A landscape with many valleys, sampled at points; each row gives a point and its height.
From any point a ball rolls to the lowest of the 2 points nearest to it. It stops when none of these is lower. Distance is the straight distance between rows; heights are no part of it.
j_40 h=317: [108 145  99 136 100 130 111 183  85  96 137 133 127 143 101 138 159 121
 154  88 151 114  95 166  95 156 167 121 133  98 104  90 127 113  85 115
 133 126 130 117 125 101 121  96 174  81 161 149 126 124 134 141 122 101
  91 119 147 128 120 150 151 151 130 136]
j_190 h=137: [167 172 126 137 116 101 122 147 118 116 142 135 116 152 136 133  94 134
  92  86 130 109 124 136 131 136 166 128 120 133 140 100 143  87 126 142
 114 120 118  99 124  66 127  94 125 139 179 152  97 160 117 127  89 115
 115 113 145 118 158 142  93 144 130  92]
j_689 h=36: [114 131 101 138  87 142 119 122 106 123 125 151 131 136 124 135 145 140
 128  91 139 148 106 128 138 131 126  97 115 100 141  94 149  98 152 115
 133 128 125 104 141  98  84  96  96 104 134 142 116 137 122 125 119  99
 113 131 106 118 119 159 143 127 156 131]
j_415 h=405: [117 165 123 155  95 118 103  95  61 133 125 137 119 120 157 131 177 135
 115  81 152 129 132 143 141 144  90  70 163 121 170 115 147 129 132 103
 134 128  95  95 158 156 126 141  80  87 104 113 105 105 137 104 174 154
 106 119 119 102 132 162 157 132 132 169]
j_735 h=190: [155 153 155 143 108 102 153 166 130  99 138 124 141 152 114 151 114 129
  89 118 128 119 122 101 108 112 158 156 117 128 112 117 130  96  95 141
 113 109 129  99 110  65 105  97 149 162 189 136 123 146 113 125  96 110
 117 105 162 117 176 130 111 157 118 102]
j_11 h=673: [143 171 147 156 131 132 159 123 133 127 147 117 142 154 132 144 123 138
  88 149 132 123 122 101 117 108 123  91 135 126 154 143 113 104 130 104
 114 146 136 111 156 112 152 148 113 148 148 133 123  93 115 111 150 163
 119 106 171 120 173 139 139 151 104 146]
j_709 h=289: [111 136 126 160 163  92 109 124 116 151 104  93 145  97 171 137 151 119
  81 120 125 113 185 155 167 147 126 130 145 201 126 126 146 146 110 126
 126 146 108 141 130 119 177 132 113 114 123 146 144 157 140 131  80 125
 126 141 118 113 117 121 148 129 130 120]
j_350 h=465: [117 142 166 113 134 121 187 142 143 116 135  97 127 114 148 110 128 139
 123 143 121 131 142 102 101  95  85 171 111 169 103 141 109 140  67 167
 143 103 148 103 114 148 122 157 161 141 184  92 164 162 104 115 107 143
 142 139 146 128 150 101 118 137 135  80]
j_153 h=237: [115 158 132 117 142 106 172 115 143 141 128 103 135 101 167  86 140 144
  86 154 161 104 190 125 141 144 113 114 169 173 119 134 126 135  87 131
 130 127 142 131 160 180 168 166 117 135  91  84 161 104 117 104 151 186
 135 127 125 161 112 147 106 101 119 155]
j_729 h=220: [129 131 144  98  67 111 139  97 129 111 109 105  93 156 129 144 157 115
  58 135 126 147 122  90 128  94  83 159 126 149  81 124 102 158 111 136
 167  91 125  97  94 176 103 105 117 157 130  70 104 118  94 108 177 131
 141 109  97 145 146 128  82 138 118 144]
j_100 h=293: [104 150  78 140  90 120  79 138  84 125 167 127 145 143 114 122 161 132
 170  68 137 120 141 149 137 164  91 103 141 101 139 139 145 114  85 102
 155 152 135 126 135 141 150  95 127  50 138 133 146  99 133 155 144 112
 104 136 125  98 103 138 165 136 139 151]
j_741 h=536: [132  92 170 122 134 161 138  96 116 121  81 121 100 167 100 141 150  98
 152 162 105 163  52  97 135 132 189 100 120  94 116 111  99 114 182 116
  79 100  98 115 138 116 100 121 156 156  75 123  69  86 163 139 167 115
 134 117 153 131 138 103 149 142 117 200]
j_719 h=380: [121  84 124 103 105 157 123 132 154 110 125 128 124 178  79 123 127 108
 150 155 145 145  76 107 119 121 172 133 115  61  85 113 114 133 111 125
 115 100 118 135  88 133  81  72 171 141 115 127 103  99 137 153 132 103
 134 120 144 127 144 120 103 138 143 198]
j_715 h=406: [102 145 110 110 138  97 109 175 138 136 168 142 125 102 127 116 112 131
 169 117 142  81 170 188 129 147 114 149 135 145 100 158 134 147  89 133
 188 123 153 157  97 172 166 161 132  99 109 114 177 115 129 147 110  82
 132 158  99 149  75 113 109 102 141  88]
j_726 h=294: [140 137 137 121 173 112 157 124 150 125 140 110 130  85 146  83 124 120
 127 142 142  89 173 133 143 137 111 112 154 172 129 130 138 153  71 149
 125 111 135 157 130 188 175 183 141 126  98 104 146 124 129 121 131 159
 137 120 139 170 104 110 103  98 125 130]
j_830 h=204: [122 108 134 117 146 170 133 145 109 105 113 151 106  94 114 131 144  93
 161 129 117 123  99 178  93 110 139 123 131  79  98 101 102 159 116 150
 139 114 137 159 127 156 117 149 156 108 122 129 135 139 138 119 140  96
 132 148 117 151 110 128 105 131 161 112]
j_140 h=76: [148 152 116 154 130  98  95 161 124 130 140 139 125 135 119 161 107 118
 120  87 123 107 122 143 133 136 157 120 123 139 153 106 145  91 119 111
 134 169 127 136 131  80 161 107 140 114 150 158 128 137 137 135  94 102
 112 122 132 112 133 142 129 148 128  96]
j_751 h=490: [126 105 110 151  97 155  70  59  84 121 107 143 102 162 125 157 192 106
 145 127 137 170  89 129 117 140  98  92 143  77 139 125 105 142 198  90
 147 175 124 117 132 157 107 111  87 109  94  97  82  77 100 125 180 127
 123 106  84 103 138 150 152 151 132 205]
j_421 h=444: [145  98 148 110 124 153 129 103 121 114  90  96 112 156 113 131 142 109
 121 153 114 142 134 102 127 122 126 109 122 114 111 118 112 134 122 129
  89 105  99 137 115 139 120 108 147 136  89 119 102 137 129 143 154 141
 136 102 144 136 119  82 147 114 141 187]
j_304 h=344: [ 99 128  79 154 119 131  73 118  81 142 140 123 158 164 106 130 174 117
 193  94 135 125 126 147 128 170 111 101 146 103 159 148 148 135 100  96
 167 188 124 141 159 163 139 126 111  38 120 133 135  70 151 144 165 109
  93 120 101  83 108 148 187 114 118 175]
j_327 h=355: [ 91 148  71 153 108 116 108 102  76 140 109 113 130 123 138 130 180 128
 118 103 159 130 153 154 134 173 130  76 170 123 150 120 165 120 150 104
 126 126  88 117 184 148 126 131  85  89  56 117  98  83 136  91 172 179
  95 122  99 135 123 153 143 109 121 192]
j_376 h=264: [103 145  87 120 117 143 123 184 122 103 156 160 153 123  82 111 129 141
 194 104 149 124  85 153  94 143 175 131  88  84 122 121 158 105 109 124
 132 145 142 127 125  87  92  88 151  99 161 150 153 146 128 144 106 115
 102 137 155 132 111 143 157 118 149 102]
j_665 h=245: [169 150 148 110 169 124 150 164 161 116 133 135 128 164 111 127  89 127
 113 159 142 105 108 113  92  94 194 163 128 111  98 134 121  96  97 132
 105 104 143 133  81  92 106 124 162 190 165 129 127 138 124 131 103 120
 124 121 170 142 196 126  72 135 131  88]
j_511 h=263: [103 116 134 118 202 174 122 172 129 114 111 154 110  67 110 142 144  78
 205 131 112 117  87 196  70 104 146 149  98  86 140 103 118 157 137 143
 119 139 148 175 112 158 130 161 182  99 125 145 157 152 135 138 134 127
 136 148 132 151 110 103 119 113 149  60]
j_851 h=492: [119  86 148  92 116 135 142 118 142 118  75 108 106 164 108 110 132  94
 129 183 121 161 105  89 135 137 182 120 127  97  94 114 128 116 149 134
  73  75 108 147 127 124 101 110 170 163  56 102  94 114 151 129 154 132
 145 126 148 153 121  80 120 118 144 219]
j_342 h=629: [165 124 154 138 187 161 169 105 138 135 102 137 140 105 142 114 121 143
 110 169 110 152 134 115 125 115 164 105 125 156 158 124 133  99 169 113
  71 147 127 134 191  96 148 159 124 180 106 134 127 133 141 106 135 194
 137 112 158 136 164 127 159 121 122 128]
j_203 h=357: [117 119 114 134 135 107  80 161 136 140 156 118 109 128 109 144 119 112
 161  89 107  89 166 158 164 152  84 137 124 139 104 158 141 169  92 129
 180 136 127 153  74 159 187 133 133  85 126 127 158 131 138 166 114  56
 156 150 115 114  82 112 127 115 137  99]
j_906 h=409: [128 135 147 148 131 102 106  58 123 155  99  87 116 157 184 164 161 121
  57 146 109 149 178  77 147 130  84 133 154 178 142 121 122 166 151 101
 135 168 115  97 134 132 175 127  81 115 123 119 119 127 135 139 153 149
 131 101 114  97 125 118 155 147 118 161]
j_463 h=163: [122 122 124 115 101 108 130 141 124 111 128 162 118 131 117 139 116 126
 128  90 115 134 108 106 124 107 131 175 110 137  89 113 130 142 114 142
 161 116 144 109  86 103  96  87 119 135 190 145 121 151 123 123  88  53
 133 152 111 116 127 146  92 154 147  70]
j_31 h=279: [161 107 133 103  98 140 135  80 143 128 107 131  98 159 122 131 132 116
  84 157 114 150  97 104 131 105 108 121 145 127  92 129  89 160 146 127
 139  92 133 117  93 175 118 118 111 181 106 100  96  94 105 119 180 120
 154 117  94 147 145 118  81 146 129 159]
j_527 h=549: [116 121 145 130 182 161 133 112 117 117 101 120 147 103 140 144 172 119
 156 150 110 134 117 113 104  95  89 124 118 157 154 139 114 155 134  92
 137 168 125 158 143 147 160 162 129  93 143 130 159 126 137 120 153 167
 141 133 124 106 126 128 192 124 119 137]
j_772 h=424: [116  84 100 108  97 142  97 134 165 138 155 125 151 173  81 117  95 130
 177 145 155 134  83 103 144 116 163 149 114  71 123 139 129 124 119 114
 123 124 115 140  96 123  84  79 151 128 116 134 129 111 141 183 118 112
 121 114 161 137 117 105 155 116 137 167]
j_253 h=509: [ 89 153 132 156  87  56  92 115 110 168 148  73 120 171 157 141 128 140
  85  92 138 121 186 106 166 176  73 141 137 202 120 157 138 128  81 107
 181 129 126  98 123 166 195 134 115  92 135 112 120  99 147 123 134 128
 137 119 110 108 121 126 115 139  98 139]
j_121 h=651: [114 165 123 143 118 103 119 129 136 160 148 151 127 104 168 140  79 167
 102 118 118 133 162 120 155 149 100 142 128 139 154 152 150  98 160 116
 148 132 149 122 141  97 135 119  82 134 151 125 147 155 117 108 107 105
 148 133 103 103 136 142 104 140 133  89]
j_791 h=555: [108 139 124 123 126  95 138 145 146 132 159 118 141 128 134 131 128 154
 151 144 152 103 139 125 120 136  96 132 110 136 122 155 135 133 101  95
 162 166 151 150 140 135 169 156 121 108 150 132 147 107 136 128 118 130
 127 133 120 120 118 128 140 130 104 120]
j_405 h=290: [129 141 116 146 126 134 124 107 109 122 106 112 138 131 137 129 121 140
 100 122 139 134 148 122 128 131 114 104 124 120 167 113 156  85 164 113
  75 129 100 115 152  80 114 124 112 116 119 137 112 139 112 133 139 169
 116 109 157 112 144 115 170 121 142 164]
j_171 h=215: [ 91 130 106 109 167 161 130 183 123 105 134 173 149 107  93 132 129 112
 215 141 153 117  87 182  41 134 185 146  97  84 112 107 147 117 125  94
 120 150 144 149 139 103 111 125 169 105 150 147 152 143 128 143 113 128
 110 122 147 145 118 133 143 114 136 113]
j_277 h=677: [134 112 134 139 149 126 100 131 152 131 143 185  92  95 131 156 107 136
 164 129 108 123  85 141 132  91  79 170  96 130 147 141  99 154 160 135
 182 137 165 142 113 128 132 157 133 117 181 149 155 128 126 148 104  82
 166 162 111 119 122 126 114 150 143  50]
j_972 h=657: [144 141 145 136 209 171 129 119 128 143 128 130 156 119 129 116 117 134
 146 155 133 130 141 148 145 148 205 114 115 150 162 147 158  84 171  96
  75 156 113 171 176 117 156 179 159 161  65 138 116 115 149 128 133 185
 114 131 164 147 145 125 151  86 119 136]
j_418 h=448: [128 104 105 113 117 132 114 129 134 138 142 136 137 131 131  82  83 135
 135  87 127 112 159 123 179 129 115 138 108 114 141 132 165 125 141 188
 104  87 100 120 113 114  83  97 109 130 116 151 123 180 115 144 103 107
 125 143 107 115 108 108 124 102 142 105]
j_936 h=197: [171 147 133 147 138 144 137 150 124 107 129 171 131 133 121 136  94 139
 133 117 138 138 100 137 112 120 190 117 114  89 143 111 145  78 158 149
  86 125 123 122 132  62  95 119 141 156 135 155 106 152 128 131 115 146
 109 125 168 135 164 138 124 131 128 102]
j_154 h=443: [146  90 165 116 202 164 143  81 136 152  98 109 128  93 148  97 132 120
 138 172 116 148 162 108 179 143 148 100 147 166 154 144 134 134 172 138
  76 115 110 152 161 148 171 170 129 146  55 132 144 122 161 124 148 183
 147 111 135 148 100  96 150  90 106 164]
j_193 h=397: [153 115 154 134 180 149 140  76 128 158 104 122 131  92 172 101 118 133
  86 142 113 141 184 121 179 135 135 112 150 183 174 124 146 140 160 168
  75 104  92 117 162 125 153 154 108 143 103 132 129 161 137 119 142 186
 144 111 136 139 108 122 134 100 133 137]
j_258 h=574: [154  92 146 148 127 173 123  83 128 135  96 142  99 135 119 145 137 118
 120 142  99 158  75 116 140 120 140  90 133 101 151 111 108 118 197 115
  94 121 103 136 146 114 135 142 123 148  91 146  82 106 139 128 147 128
 142 118 116 120 137 122 149 150 126 158]
j_38 h=122: [120 107 100 128 105 137 117 139 129 131 135 133 116 127 114 122 146 115
 143 108 133 121 114 134 151 144 153 110 128  91 123 114 141 134 128 133
 142 124 113 139 119 136 120 102 118 102 112 146 107 123 140 141 112  90
 122 133 101 139 101 128 127 116 124 130]
j_13 h=306: [ 83 122  86 131 111 134 130  84  80 129  94 128 132 111 141 135 192 126
 106 144 141 156 125 135 122 148 142  92 161 121 116 123 136 138 182  89
 129 134 119 126 184 148 122 141  75 123  63 110 111  95 119  80 168 171
  99 135  79 143 131 145 152 105 125 189]
j_875 h=244: [117 133 112 136  93 132 144  82  82 126  86 131 126 124 148 162 178 113
  69 158 122 159 128 132 119 124 108  95 172 142 100 119  95 132 176  92
 139 141 135 116 160 154 125 133  75 149  71 101 117 106  96  86 181 143
 120 127  81 149 132 144 112 157 141 167]
j_593 h=174: [131 140 118 121 118 129 164  84 105 120 102 113 115 108 164 112 167 118
  71 159 128 124 171 126 125 127  99  89 177 164 115 124 117 143 130 135
 126 125 122 117 159 189 162 153  96 141  69  84 123  94 115  86 177 174
 135 116 102 164 125 151 112 122 127 161]
j_233 h=621: [112 145 102 149  98 104 108 124 141 163 147 157 119 142 142 144  93 169
 119 126 129 131 147 128 134 162  83 122 133 124 164 158 132  95 164  87
 165 180 157 120 143  97 136 114  78 130 149 128 151  99 125 125 128 112
 144 134 108  99 144 150 136 167 127 126]
j_244 h=485: [158  92 163 128 214 176 123  98 137 141 102 103 132  91 117 107 129  83
 176 153  98 137 132 110 148 141 111  87 143 143 166 151 126 159 160 127
  89 135  97 158 134 175 179 186 147 123  78 140 127 102 163 142 148 161
 147 116 148 146 101  86 159  95 105 154]
j_16 h=491: [141 138 104 135 135 140 111 125 123 151 150 162 130 103 147  98  95 139
 129  98 134 107 162 169 181 155 122  95 138 104 175 135 159 110 159 169
 116  90  95 126 145 126 117 145  99 113  86 136 123 150 128 127 119 129
 127 149 109 124 104 146 116  93 141 137]
j_962 h=479: [121 141  85 101 129 128 110 152 134 122 151 120 127 125 112  92 132 125
 159 139 159  89 143 179 103 156 143  97 147 100  94 139 135 131  93 121
 149 158 138 183 137 175 152 128 153 108  86 107 141  73 141 131 139 110
 121 137 102 160  98 130  97 104 133 151]
j_46 h=724: [143 125 151 110 169  88 102 154 159 140 135 146 123  90 141 122  78 133
 142 105  95 128 145 126 131  83 133 220  81 161 129 144 143 133 145 176
 147 134 168 131 104 106 110 106 150 151 181 136 152 196 110 136  58 121
 167 152 128 100 145 107  82 138 122   4]
j_426 h=223: [107 125 104 174 142 107  80 127  98 140 105  92 134 108 141 140 173 111
 122  89 130 121 166 160 161 167 139 115 159 171 141 110 158 122 109 108
 126 159 105 149 131 112 174 128 119  85 109 154 127 126 138 141 115  97
  98 134 112 100 108 127 170 130 134 156]
j_523 h=275: [170 139 151 127 136 134 129 143 134 118 146 146 106 123 121 112  89 122
 137  92 107 102 109 146 131 114 153 137 113 128 141 104 128 141 120 182
 132  92 120 141 106 122 129 136 140 137 149 155 119 163 138 132 113  97
 149 142 127 131 133 121  77 121 120  65]
j_56 h=395: [154 103 147 111 139 149 165 128 138 112 114 118 143 132 115 100 126 122
 121 161 129 134 146 107 118  96 154 126 109 124 138 123 136 113 117 162
  57  91  98 127 138 117 109 125 169 170 109 136 127 156 129 144 127 176
 130 123 159 143 133 100 133 111 131 141]
j_684 h=563: [121 133 159 130 114 106 188 156 117 126 136 128 125  99 155 154 103 166
 105 124 116 166 113 110 104 100  99 178 106 154 106 145 110 106 145 152
 153 129 151  90 130 105  67 142  97 139 195 102 127 162 107  75 101 116
 136 150 132 122 160 154 117 169 138  63]
j_321 h=315: [159 139 149 111 139 132 146 154 149 119 137 116 105 138 119 101  96 113
  94 119 107 102 151 131 137 106 173 165 119 153 105 115 135 140  94 186
  98  75 123 133  92 130 130 121 161 167 142 143 115 166 126 125 113 113
 126 132 138 139 133 119  64 113 131  89]
j_755 h=523: [151 147 116 123 166 130 115 123 158 171 161 148 132 103 159  91  71 146
 123 129 137  88 178 171 173 161 140  91 155 130 158 154 140 112 142 153
 111 125 121 152 139 151 160 169 122 161  87 123 144 106 138 129 125 139
 140 121 121 147 118 148  81  94 116 126]
j_542 h=508: [107 100 125 117 142 152 125 135 142 128 111 125 156 119 110 136 125 128
 161 149 136 141 118 108 125  94 108 132 105 119 154 138 135 133 139  97
 119 153 114 157 136 111 120 124 138 113 124 149 161 147 124 151 129 160
 131 119 137 102 134 111 193 115 126 142]
j_988 h=602: [149 122 134 137 152 171 145  81 106 137  95 144 128 118 148 140 158 118
  90 154 102 152 118 125 132 121 138  83 149 151 156 111 106 109 192 109
  85 133 110 122 171 114 142 159 112 167  93 140 102 122 120  94 160 171
 137 125 116 139 148 142 146 145 117 145]
j_545 h=701: [130 133 152 126 156 115 126 142 151 131 127 174 114  72 149 149 105 127
 148 115 104 121 125 150 124  92 110 186 101 148 132 141 114 129 142 160
 166 138 161 146 115 117 138 144 139 146 162 123 169 163 125 132  79  99
 151 159 118 116 146 124 100 138 152  23]
j_119 h=390: [112  93 104  96 108 143 131 167 142  98 116 124 139 164  75 131 118 120
 155 150 142 129  91 134  75 111 174 156 120  78  52 115  99 146  84 122
 144 107 150 134  77 106  72  60 165 134 160 135 125 116 120 135 101  93
 113 132 137 135 142 143 104 149 152 160]
j_716 h=305: [124 119 138 117 192 160 135 183 156 115 108 153 120  87  85 115 125  87
 207 132 123 107  86 175  63 104 168 154  83  77 134 130 135 165 127 155
 121 109 147 171  96 141 101 136 201 142 157 146 141 166 126 153 105 146
 130 144 146 139 124  83 107 107 134  53]
j_507 h=649: [136  99 152 122 162 152 116 119 145 107 124 165 101 111 123 178 119 133
 172 155 117 128  60 135  89  77  88 150 106 116 127 131  57 162 155 118
 165 152 170 141 109 140 123 160 147 139 197 138 136 104 127 144 126  94
 143 149 112 122 140 136 133 163 121  95]
j_103 h=353: [121 103 155 138 147 125 129 105 142 140  91  80 136 121 158 151 146 111
  72 148 106 147 167  90 154 108 107 155 126 191 137 119 130 149 140 128
 129 152 109 125 131 117 157 125 108 133 133 142 137 168 144 137 105 146
 151 113 113 116 104 107 164 117 125 124]
j_403 h=345: [109 137 112 119  67  71 142 153 132 132 146 102 143 148 135 112 118 145
  78 113 148 120 141  99 140 131 128 167 120 149  87 119 154 113  93 131
 156  99 138  97 128 109 102  98 107 136 147 125 124 145 113 124 100 112
 114 133 124 134 119 140 116 125 119 119]
j_840 h=468: [110 112 117 129 113 167 125 141 136 107 135 131 163 143  91 133 130 126
 175 136 140 138  97 109 116 119 142 109 104  73 130 129 129 119 132  97
 104 146 118 136 125 107  95  98 160  95 123 156 132 121 129 163 135 144
 115 110 158 117 130 114 184 116 131 164]
j_721 h=622: [122  98 153 103 165 164 165 123 136  92  98 145 140 106 129 163 158 121
 154 182 110 149  72 132  74  77 101 146 108 123 109 114  56 172 142 119
 157 142 144 149 132 155 123 160 152 134 160 115 147 134 117 122 129 138
 142 142 113 138 129 124 148 152 129 106]
j_604 h=607: [128 153 135 126  86 119 189 139 117 122 165 156 132 113 141 144 118 179
 121 139 134 154 111 126  98 109  98 130 133 115 116 145 115 103 148 120
 143 122 151  86 158  96  77 141  83 139 173 102 127 129  97  80 143 120
 118 122 128 144 172 168 132 154 110  97]
j_691 h=588: [101 104 138 120 132 122 143 127 124 112 105 122 152 120 127 162 175 121
 143 159 114 147 111 133  99  94  81 147 110 140 102 124  89 182  95 115
 156 154 140 150 114 161 135 150 127 109 141 113 156 149 126 144 130 133
 141 138 109 120 104 118 167 131 125 122]
j_871 h=346: [150 126 147 131 143 134 146 103 113 117 100 109 142 115 146 116 134 151
  98 137 119 146 162  95 145 114 111 131 129 159 166 114 147 116 147 160
  67 101  96 101 159  87 101 131 122 151 126 145 131 174 120 126 115 189
 116 131 159 125 130 115 153 109 139 140]
j_345 h=445: [106 127  97  93 103 112 116 140 130 121 157 154 115 104 120 137 129 123
 139 144 147  93 142 183 118 146 124 139 143 113  75 139 108 133 106 114
 207 148 162 163 113 179 149 137 118  98 107 101 161  75 131 112 147  81
 137 157  90 152  93 151  78 121 146 123]
j_472 h=516: [115 146 114 129 148 116 122 140 130 144 144  90 156 121 136 109 138 119
 159 123 149  92 147 146 127 166 133 103 153 142 151 138 145 134 103 107
 135 168 121 161 145 158 174 167 133 103  93 132 135  78 153 137 141 142
 105 134 129 133 100 130 132  92 110 154]
j_27 h=282: [124 139 137 116  64  98 176 115 129 119 122 108 127 171 127 130 141 135
  56 135 134 141 131  67 122 116 104 157 130 144  91 120 120 149  99 149
 140  92 124  76 113 138  74  92 107 154 156  92  95 133 112 105 126 118
 106 106 111 143 151 128 110 133 106 144]
j_334 h=399: [112 132  78 125  74  83 109 135 140 144 158 128 144 141 131 101  85 160
 111  82 132 127 154  98 172 148 118 161 122 136 127 125 168 104 129 153
 131 107 119  95 110  97  85  74  95 130 165 136 116 169 109 136  89 104
 113 142 121 113 111 132 121 112 147 107]
j_531 h=589: [108 144  96 129  86  90 120 147 113 147 166 139 130 153 133 149 123 152
 142 111 144 107 138 138 127 157  94 105 132 116 130 167 125 116 115  80
 179 194 157 134 162 139 149 136  92 105 133 116 147  73 143 115 145 114
 122 131  99 110 126 163 132 141 106 136]
j_576 h=222: [136 126 104 128 107 166 143 126 118 113 134 159 145 127 116 128  90 153
 137 140 141 160 125 125 129 143 153 107 109  89 151 124 155  74 204 120
  77 108 117 108 159  77  73 112 105 152 107 139 105 144 104 106 137 151
 116 131 150 130 159 141 156 121 144 157]
j_930 h=280: [195 139 157 105 165 135 138 142 175 134 135 136 124 177 124  95  83 121
 102 141 124  95 133 126 127 109 223 172 130 130 110 138 146 103 109 162
  91  99 125 152  74 121 134 131 172 201 131 130 110 160 129 141 115 132
 137 118 159 131 171 108  50 112 129 100]
j_29 h=148: [109 150 100 172 127 104  84 146  98 130 138 137 134 123 127 135 167 147
 141  68 120 121 121 164 153 169 142 108 133 154 164 114 165  81 124 101
 146 161 116 123 139  79 153 112 109  76 147 155 132 143 156 124  99  99
  99 134 125  91 110 151 169 145 131 118]
j_649 h=358: [108 113 105 122 114 156 102 165 128  96 127 134 134 147  84 151 142 104
 165 129 130 115  88 160  59 143 166 134 126  82  69 105 103 137  79 111
 140 149 148 142  76 100 116  64 182  95 159 146 143 114 129 158 102  82
 105 130 139 129 121 141 132 154 147 159]
j_650 h=593: [128 145 169 140 188  95 138 127 155 168 168  92 147  90 151  81  87 157
 144 117 150 101 183 146 186 160 132 120 145 170 181 151 147 165  98 178
 100  98 106 110 139 170 167 198 144 117 133 127 159 145 149 136 115 182
 127 121 167 134  82 133 137  77 101 122]
j_914 h=164: [137 111 148 134 121 130 115 104 124 147 120 113 127 139 119 143 157 105
 140 116 118 135 104 102 150 114 114 122 120 126 134 101 120 174 121 137
 134 131 110 122 116 156 136 122 114 116 128 152 101 129 154 136 122 102
 119 126 117 129  98 121 147 131  99 136]
j_513 h=262: [127 132 130 119 164 163 141 175 142  96 127 155 134 119  85 116 116 121
 196 141 119 116  73 143  70 105 177 128  94  71 145 120 119 121 122 140
 100 113 129 152 118 112 102 148 195 126 158 165 127 133 137 157 125 141
 111 131 164 137 135 115 134 108 123  98]
j_282 h=454: [129 152 140 152  85  78 103  83 148 148 124  84 113 179 162 152 117 129
  59 131 126 134 187  89 155 141  85 133 150 179 128 150 123 139 126 102
 150 153 127 107 131 148 168 123  92 131 126 108 115  94 126 126 142 138
 154  99 116 118 144 116 110 142 113 150]
j_697 h=230: [169 129 116 105 135 139 121 147 134 122 141 182 117 125 107 105  79 125
 150  89 115 127 102 136 127 116 149 152 114 107 122 121 132 116 136 172
 131 111 142 141 114  86  74 104 143 154 148 133 121 173 112 130  97  88
 143 153 117 121 141 137  80 139 146  57]
j_6 h=71: [121 100 125 127  91 115 132 113 125 122 128 110 130 136 115 145 148 115
 124 110 122 154 103  85 140 105 109 169 100 139 116 115 113 170 109 144
 149 124 122 116 102 121 103  85 111 129 171 161 117 163 122 144  97  88
 125 129 111 114 106 122 154 144 113 106]
j_620 h=351: [138 124 145 129 182 133 164 145 148 115 137  85 141 106 120  91 141 111
 145 148 122 109 151 127 122 120 129 124 144 146 128 129 131 155  68 138
  84 117 133 150 106 169 176 158 172 130 104 125 158 135 143 157 129 167
 139 128 183 154 101  83 138  98 131 133]
j_535 h=337: [144  90 132  97 113 171 119 114 145 116 104 133  92 163  97 126 132 112
 141 147 122 150  65 112 111 121 148 130 131  66  82 111  97 157 138 133
 131  86 139 145  90 169  89 102 148 147 107 119  84 101 128 117 164  90
 143 133 102 142 138 130  83 156 143 181]
j_384 h=687: [147 120 127 141 102 115 140 126 163 147 134 113 130 164 131 147  70 133
  58 155 122 136 141  86 125 121 129 148 144 134 119 138 131 100 158  89
 125 132 141  97 118  74 110  93  95 180 138 129 111 114 110 127 119 124
 134  96 157 130 167 139  98 151 128 147]
j_380 h=453: [129 148  97 146  66 123  89  92  86 118 120 137 111 149 135 143 175 121
 118 102 139 146 102 132 128 135  91  85 149  83 137 115 117 133 154 105
 140 148 123  99 127 151 118 108  90 108 100 102  78  85 121 116 178 123
 100 114  98 121 139 157 117 147 123 170]
j_10 h=219: [ 89 146 106 140  79  84 107 150  94 135 151 135 141 121 143 123 142 155
 137  77 142 133 133 153 152 172 100 128 133 144 140 128 157 101  87 120
 166 136 134  98 137  99 146 112 103  58 148 138 144 136 154 126 100 102
 107 147 100 100 107 145 160 138 137 110]
j_383 h=556: [130 160 156 132 157 108 132 129 174 183 185 121 127 106 171  80  70 179
 126 110 145  90 191 142 176 157 102 108 147 155 186 153 126 133 123 175
 127 104 115 126 154 157 161 197 117 135 120 122 158 134 134 116 119 153
 153 130 130 121  95 143 105  89 106 112]
j_841 h=642: [123 155 143 133  82 117 174 104 117 134 152 135 132 121 145 123 130 168
  91 154 144 142 125 110 121 122  92 104 145 139 141 153 112 113 144 116
 126 127 137  99 162 141 131 156  88 155 126  97 123 107 102  90 178 149
 134 121 119 149 162 145 129 145  89 125]
j_858 h=515: [126 131 167 112 112  94 192 155 127 110 126 102 139 115 120 120 128 141
 103 121 121 144 136 101 107 104 116 190 111 165  79 127 118 115  87 179
 139 110 156  89 122 104  86 129 123 157 187  91 137 183 108  89  89 117
 126 141 134 139 148 124 120 144 124  66]
j_269 h=295: [109 120  98 133  73  88  80 162 110 142 153 137 112 124 126 142 138 129
 133  63 114 111 142 139 168 161  90 142 125 159 107 144 139 129 102 114
 195 134 137 118  95 128 159  91 129  75 142 130 149 137 143 152  86  45
 137 159 108 101  85 136 128 148 145 106]
j_757 h=661: [166 156 164 151 131 123 146 123 165 142 147 119 125 157 150 143  86 156
  69 161 117 130 157 104 143 115 144 124 127 141 160 144 126  92 155 119
  89 136 141 105 156  95 142 143 122 175 138 138 132 130 120 127 138 168
 143  94 185 125 175 121 112 146 104 119]
j_790 h=408: [144 139 163 123 149 120 157 157 153 105 125  83 136 110 129  82 126 117
 130 129 115 103 163 116 113 107 106 159 124 165 129 131 124 167  57 177
  99  83 144 128  91 160 150 150 176 138 154 121 159 170 117 151 121 173
 146 138 177 130 107  85 126 115 132  86]
j_461 h=529: [128  90 133 125  96 163  97  80 120 119  98 135 119 172 106 174 148 109
 133 168 142 179  73 114 106 133 123  88 134  68 106 137  87 122 176  87
 128 153 137 118 125 136  98  93 127 138  85  96  95  55  94 122 174 130
 125 101 122 134 169 134 142 160 126 228]

Two balls start at each pair of points below. Name the first point that both come to, or write never.
j_11 / j_258: never
j_741 / j_154: j_871
j_972 / j_527: never

Call two points neighbours if one is among the 2 nearest of the other. Go from one point of each pair to the other, from neighbour to neighbour, staying as low as possible. Name the highest point that can't be avoided.
j_171 / j_757: j_11
j_171 / j_6: j_716
j_140 / j_729: j_119
j_6 / j_689: j_914
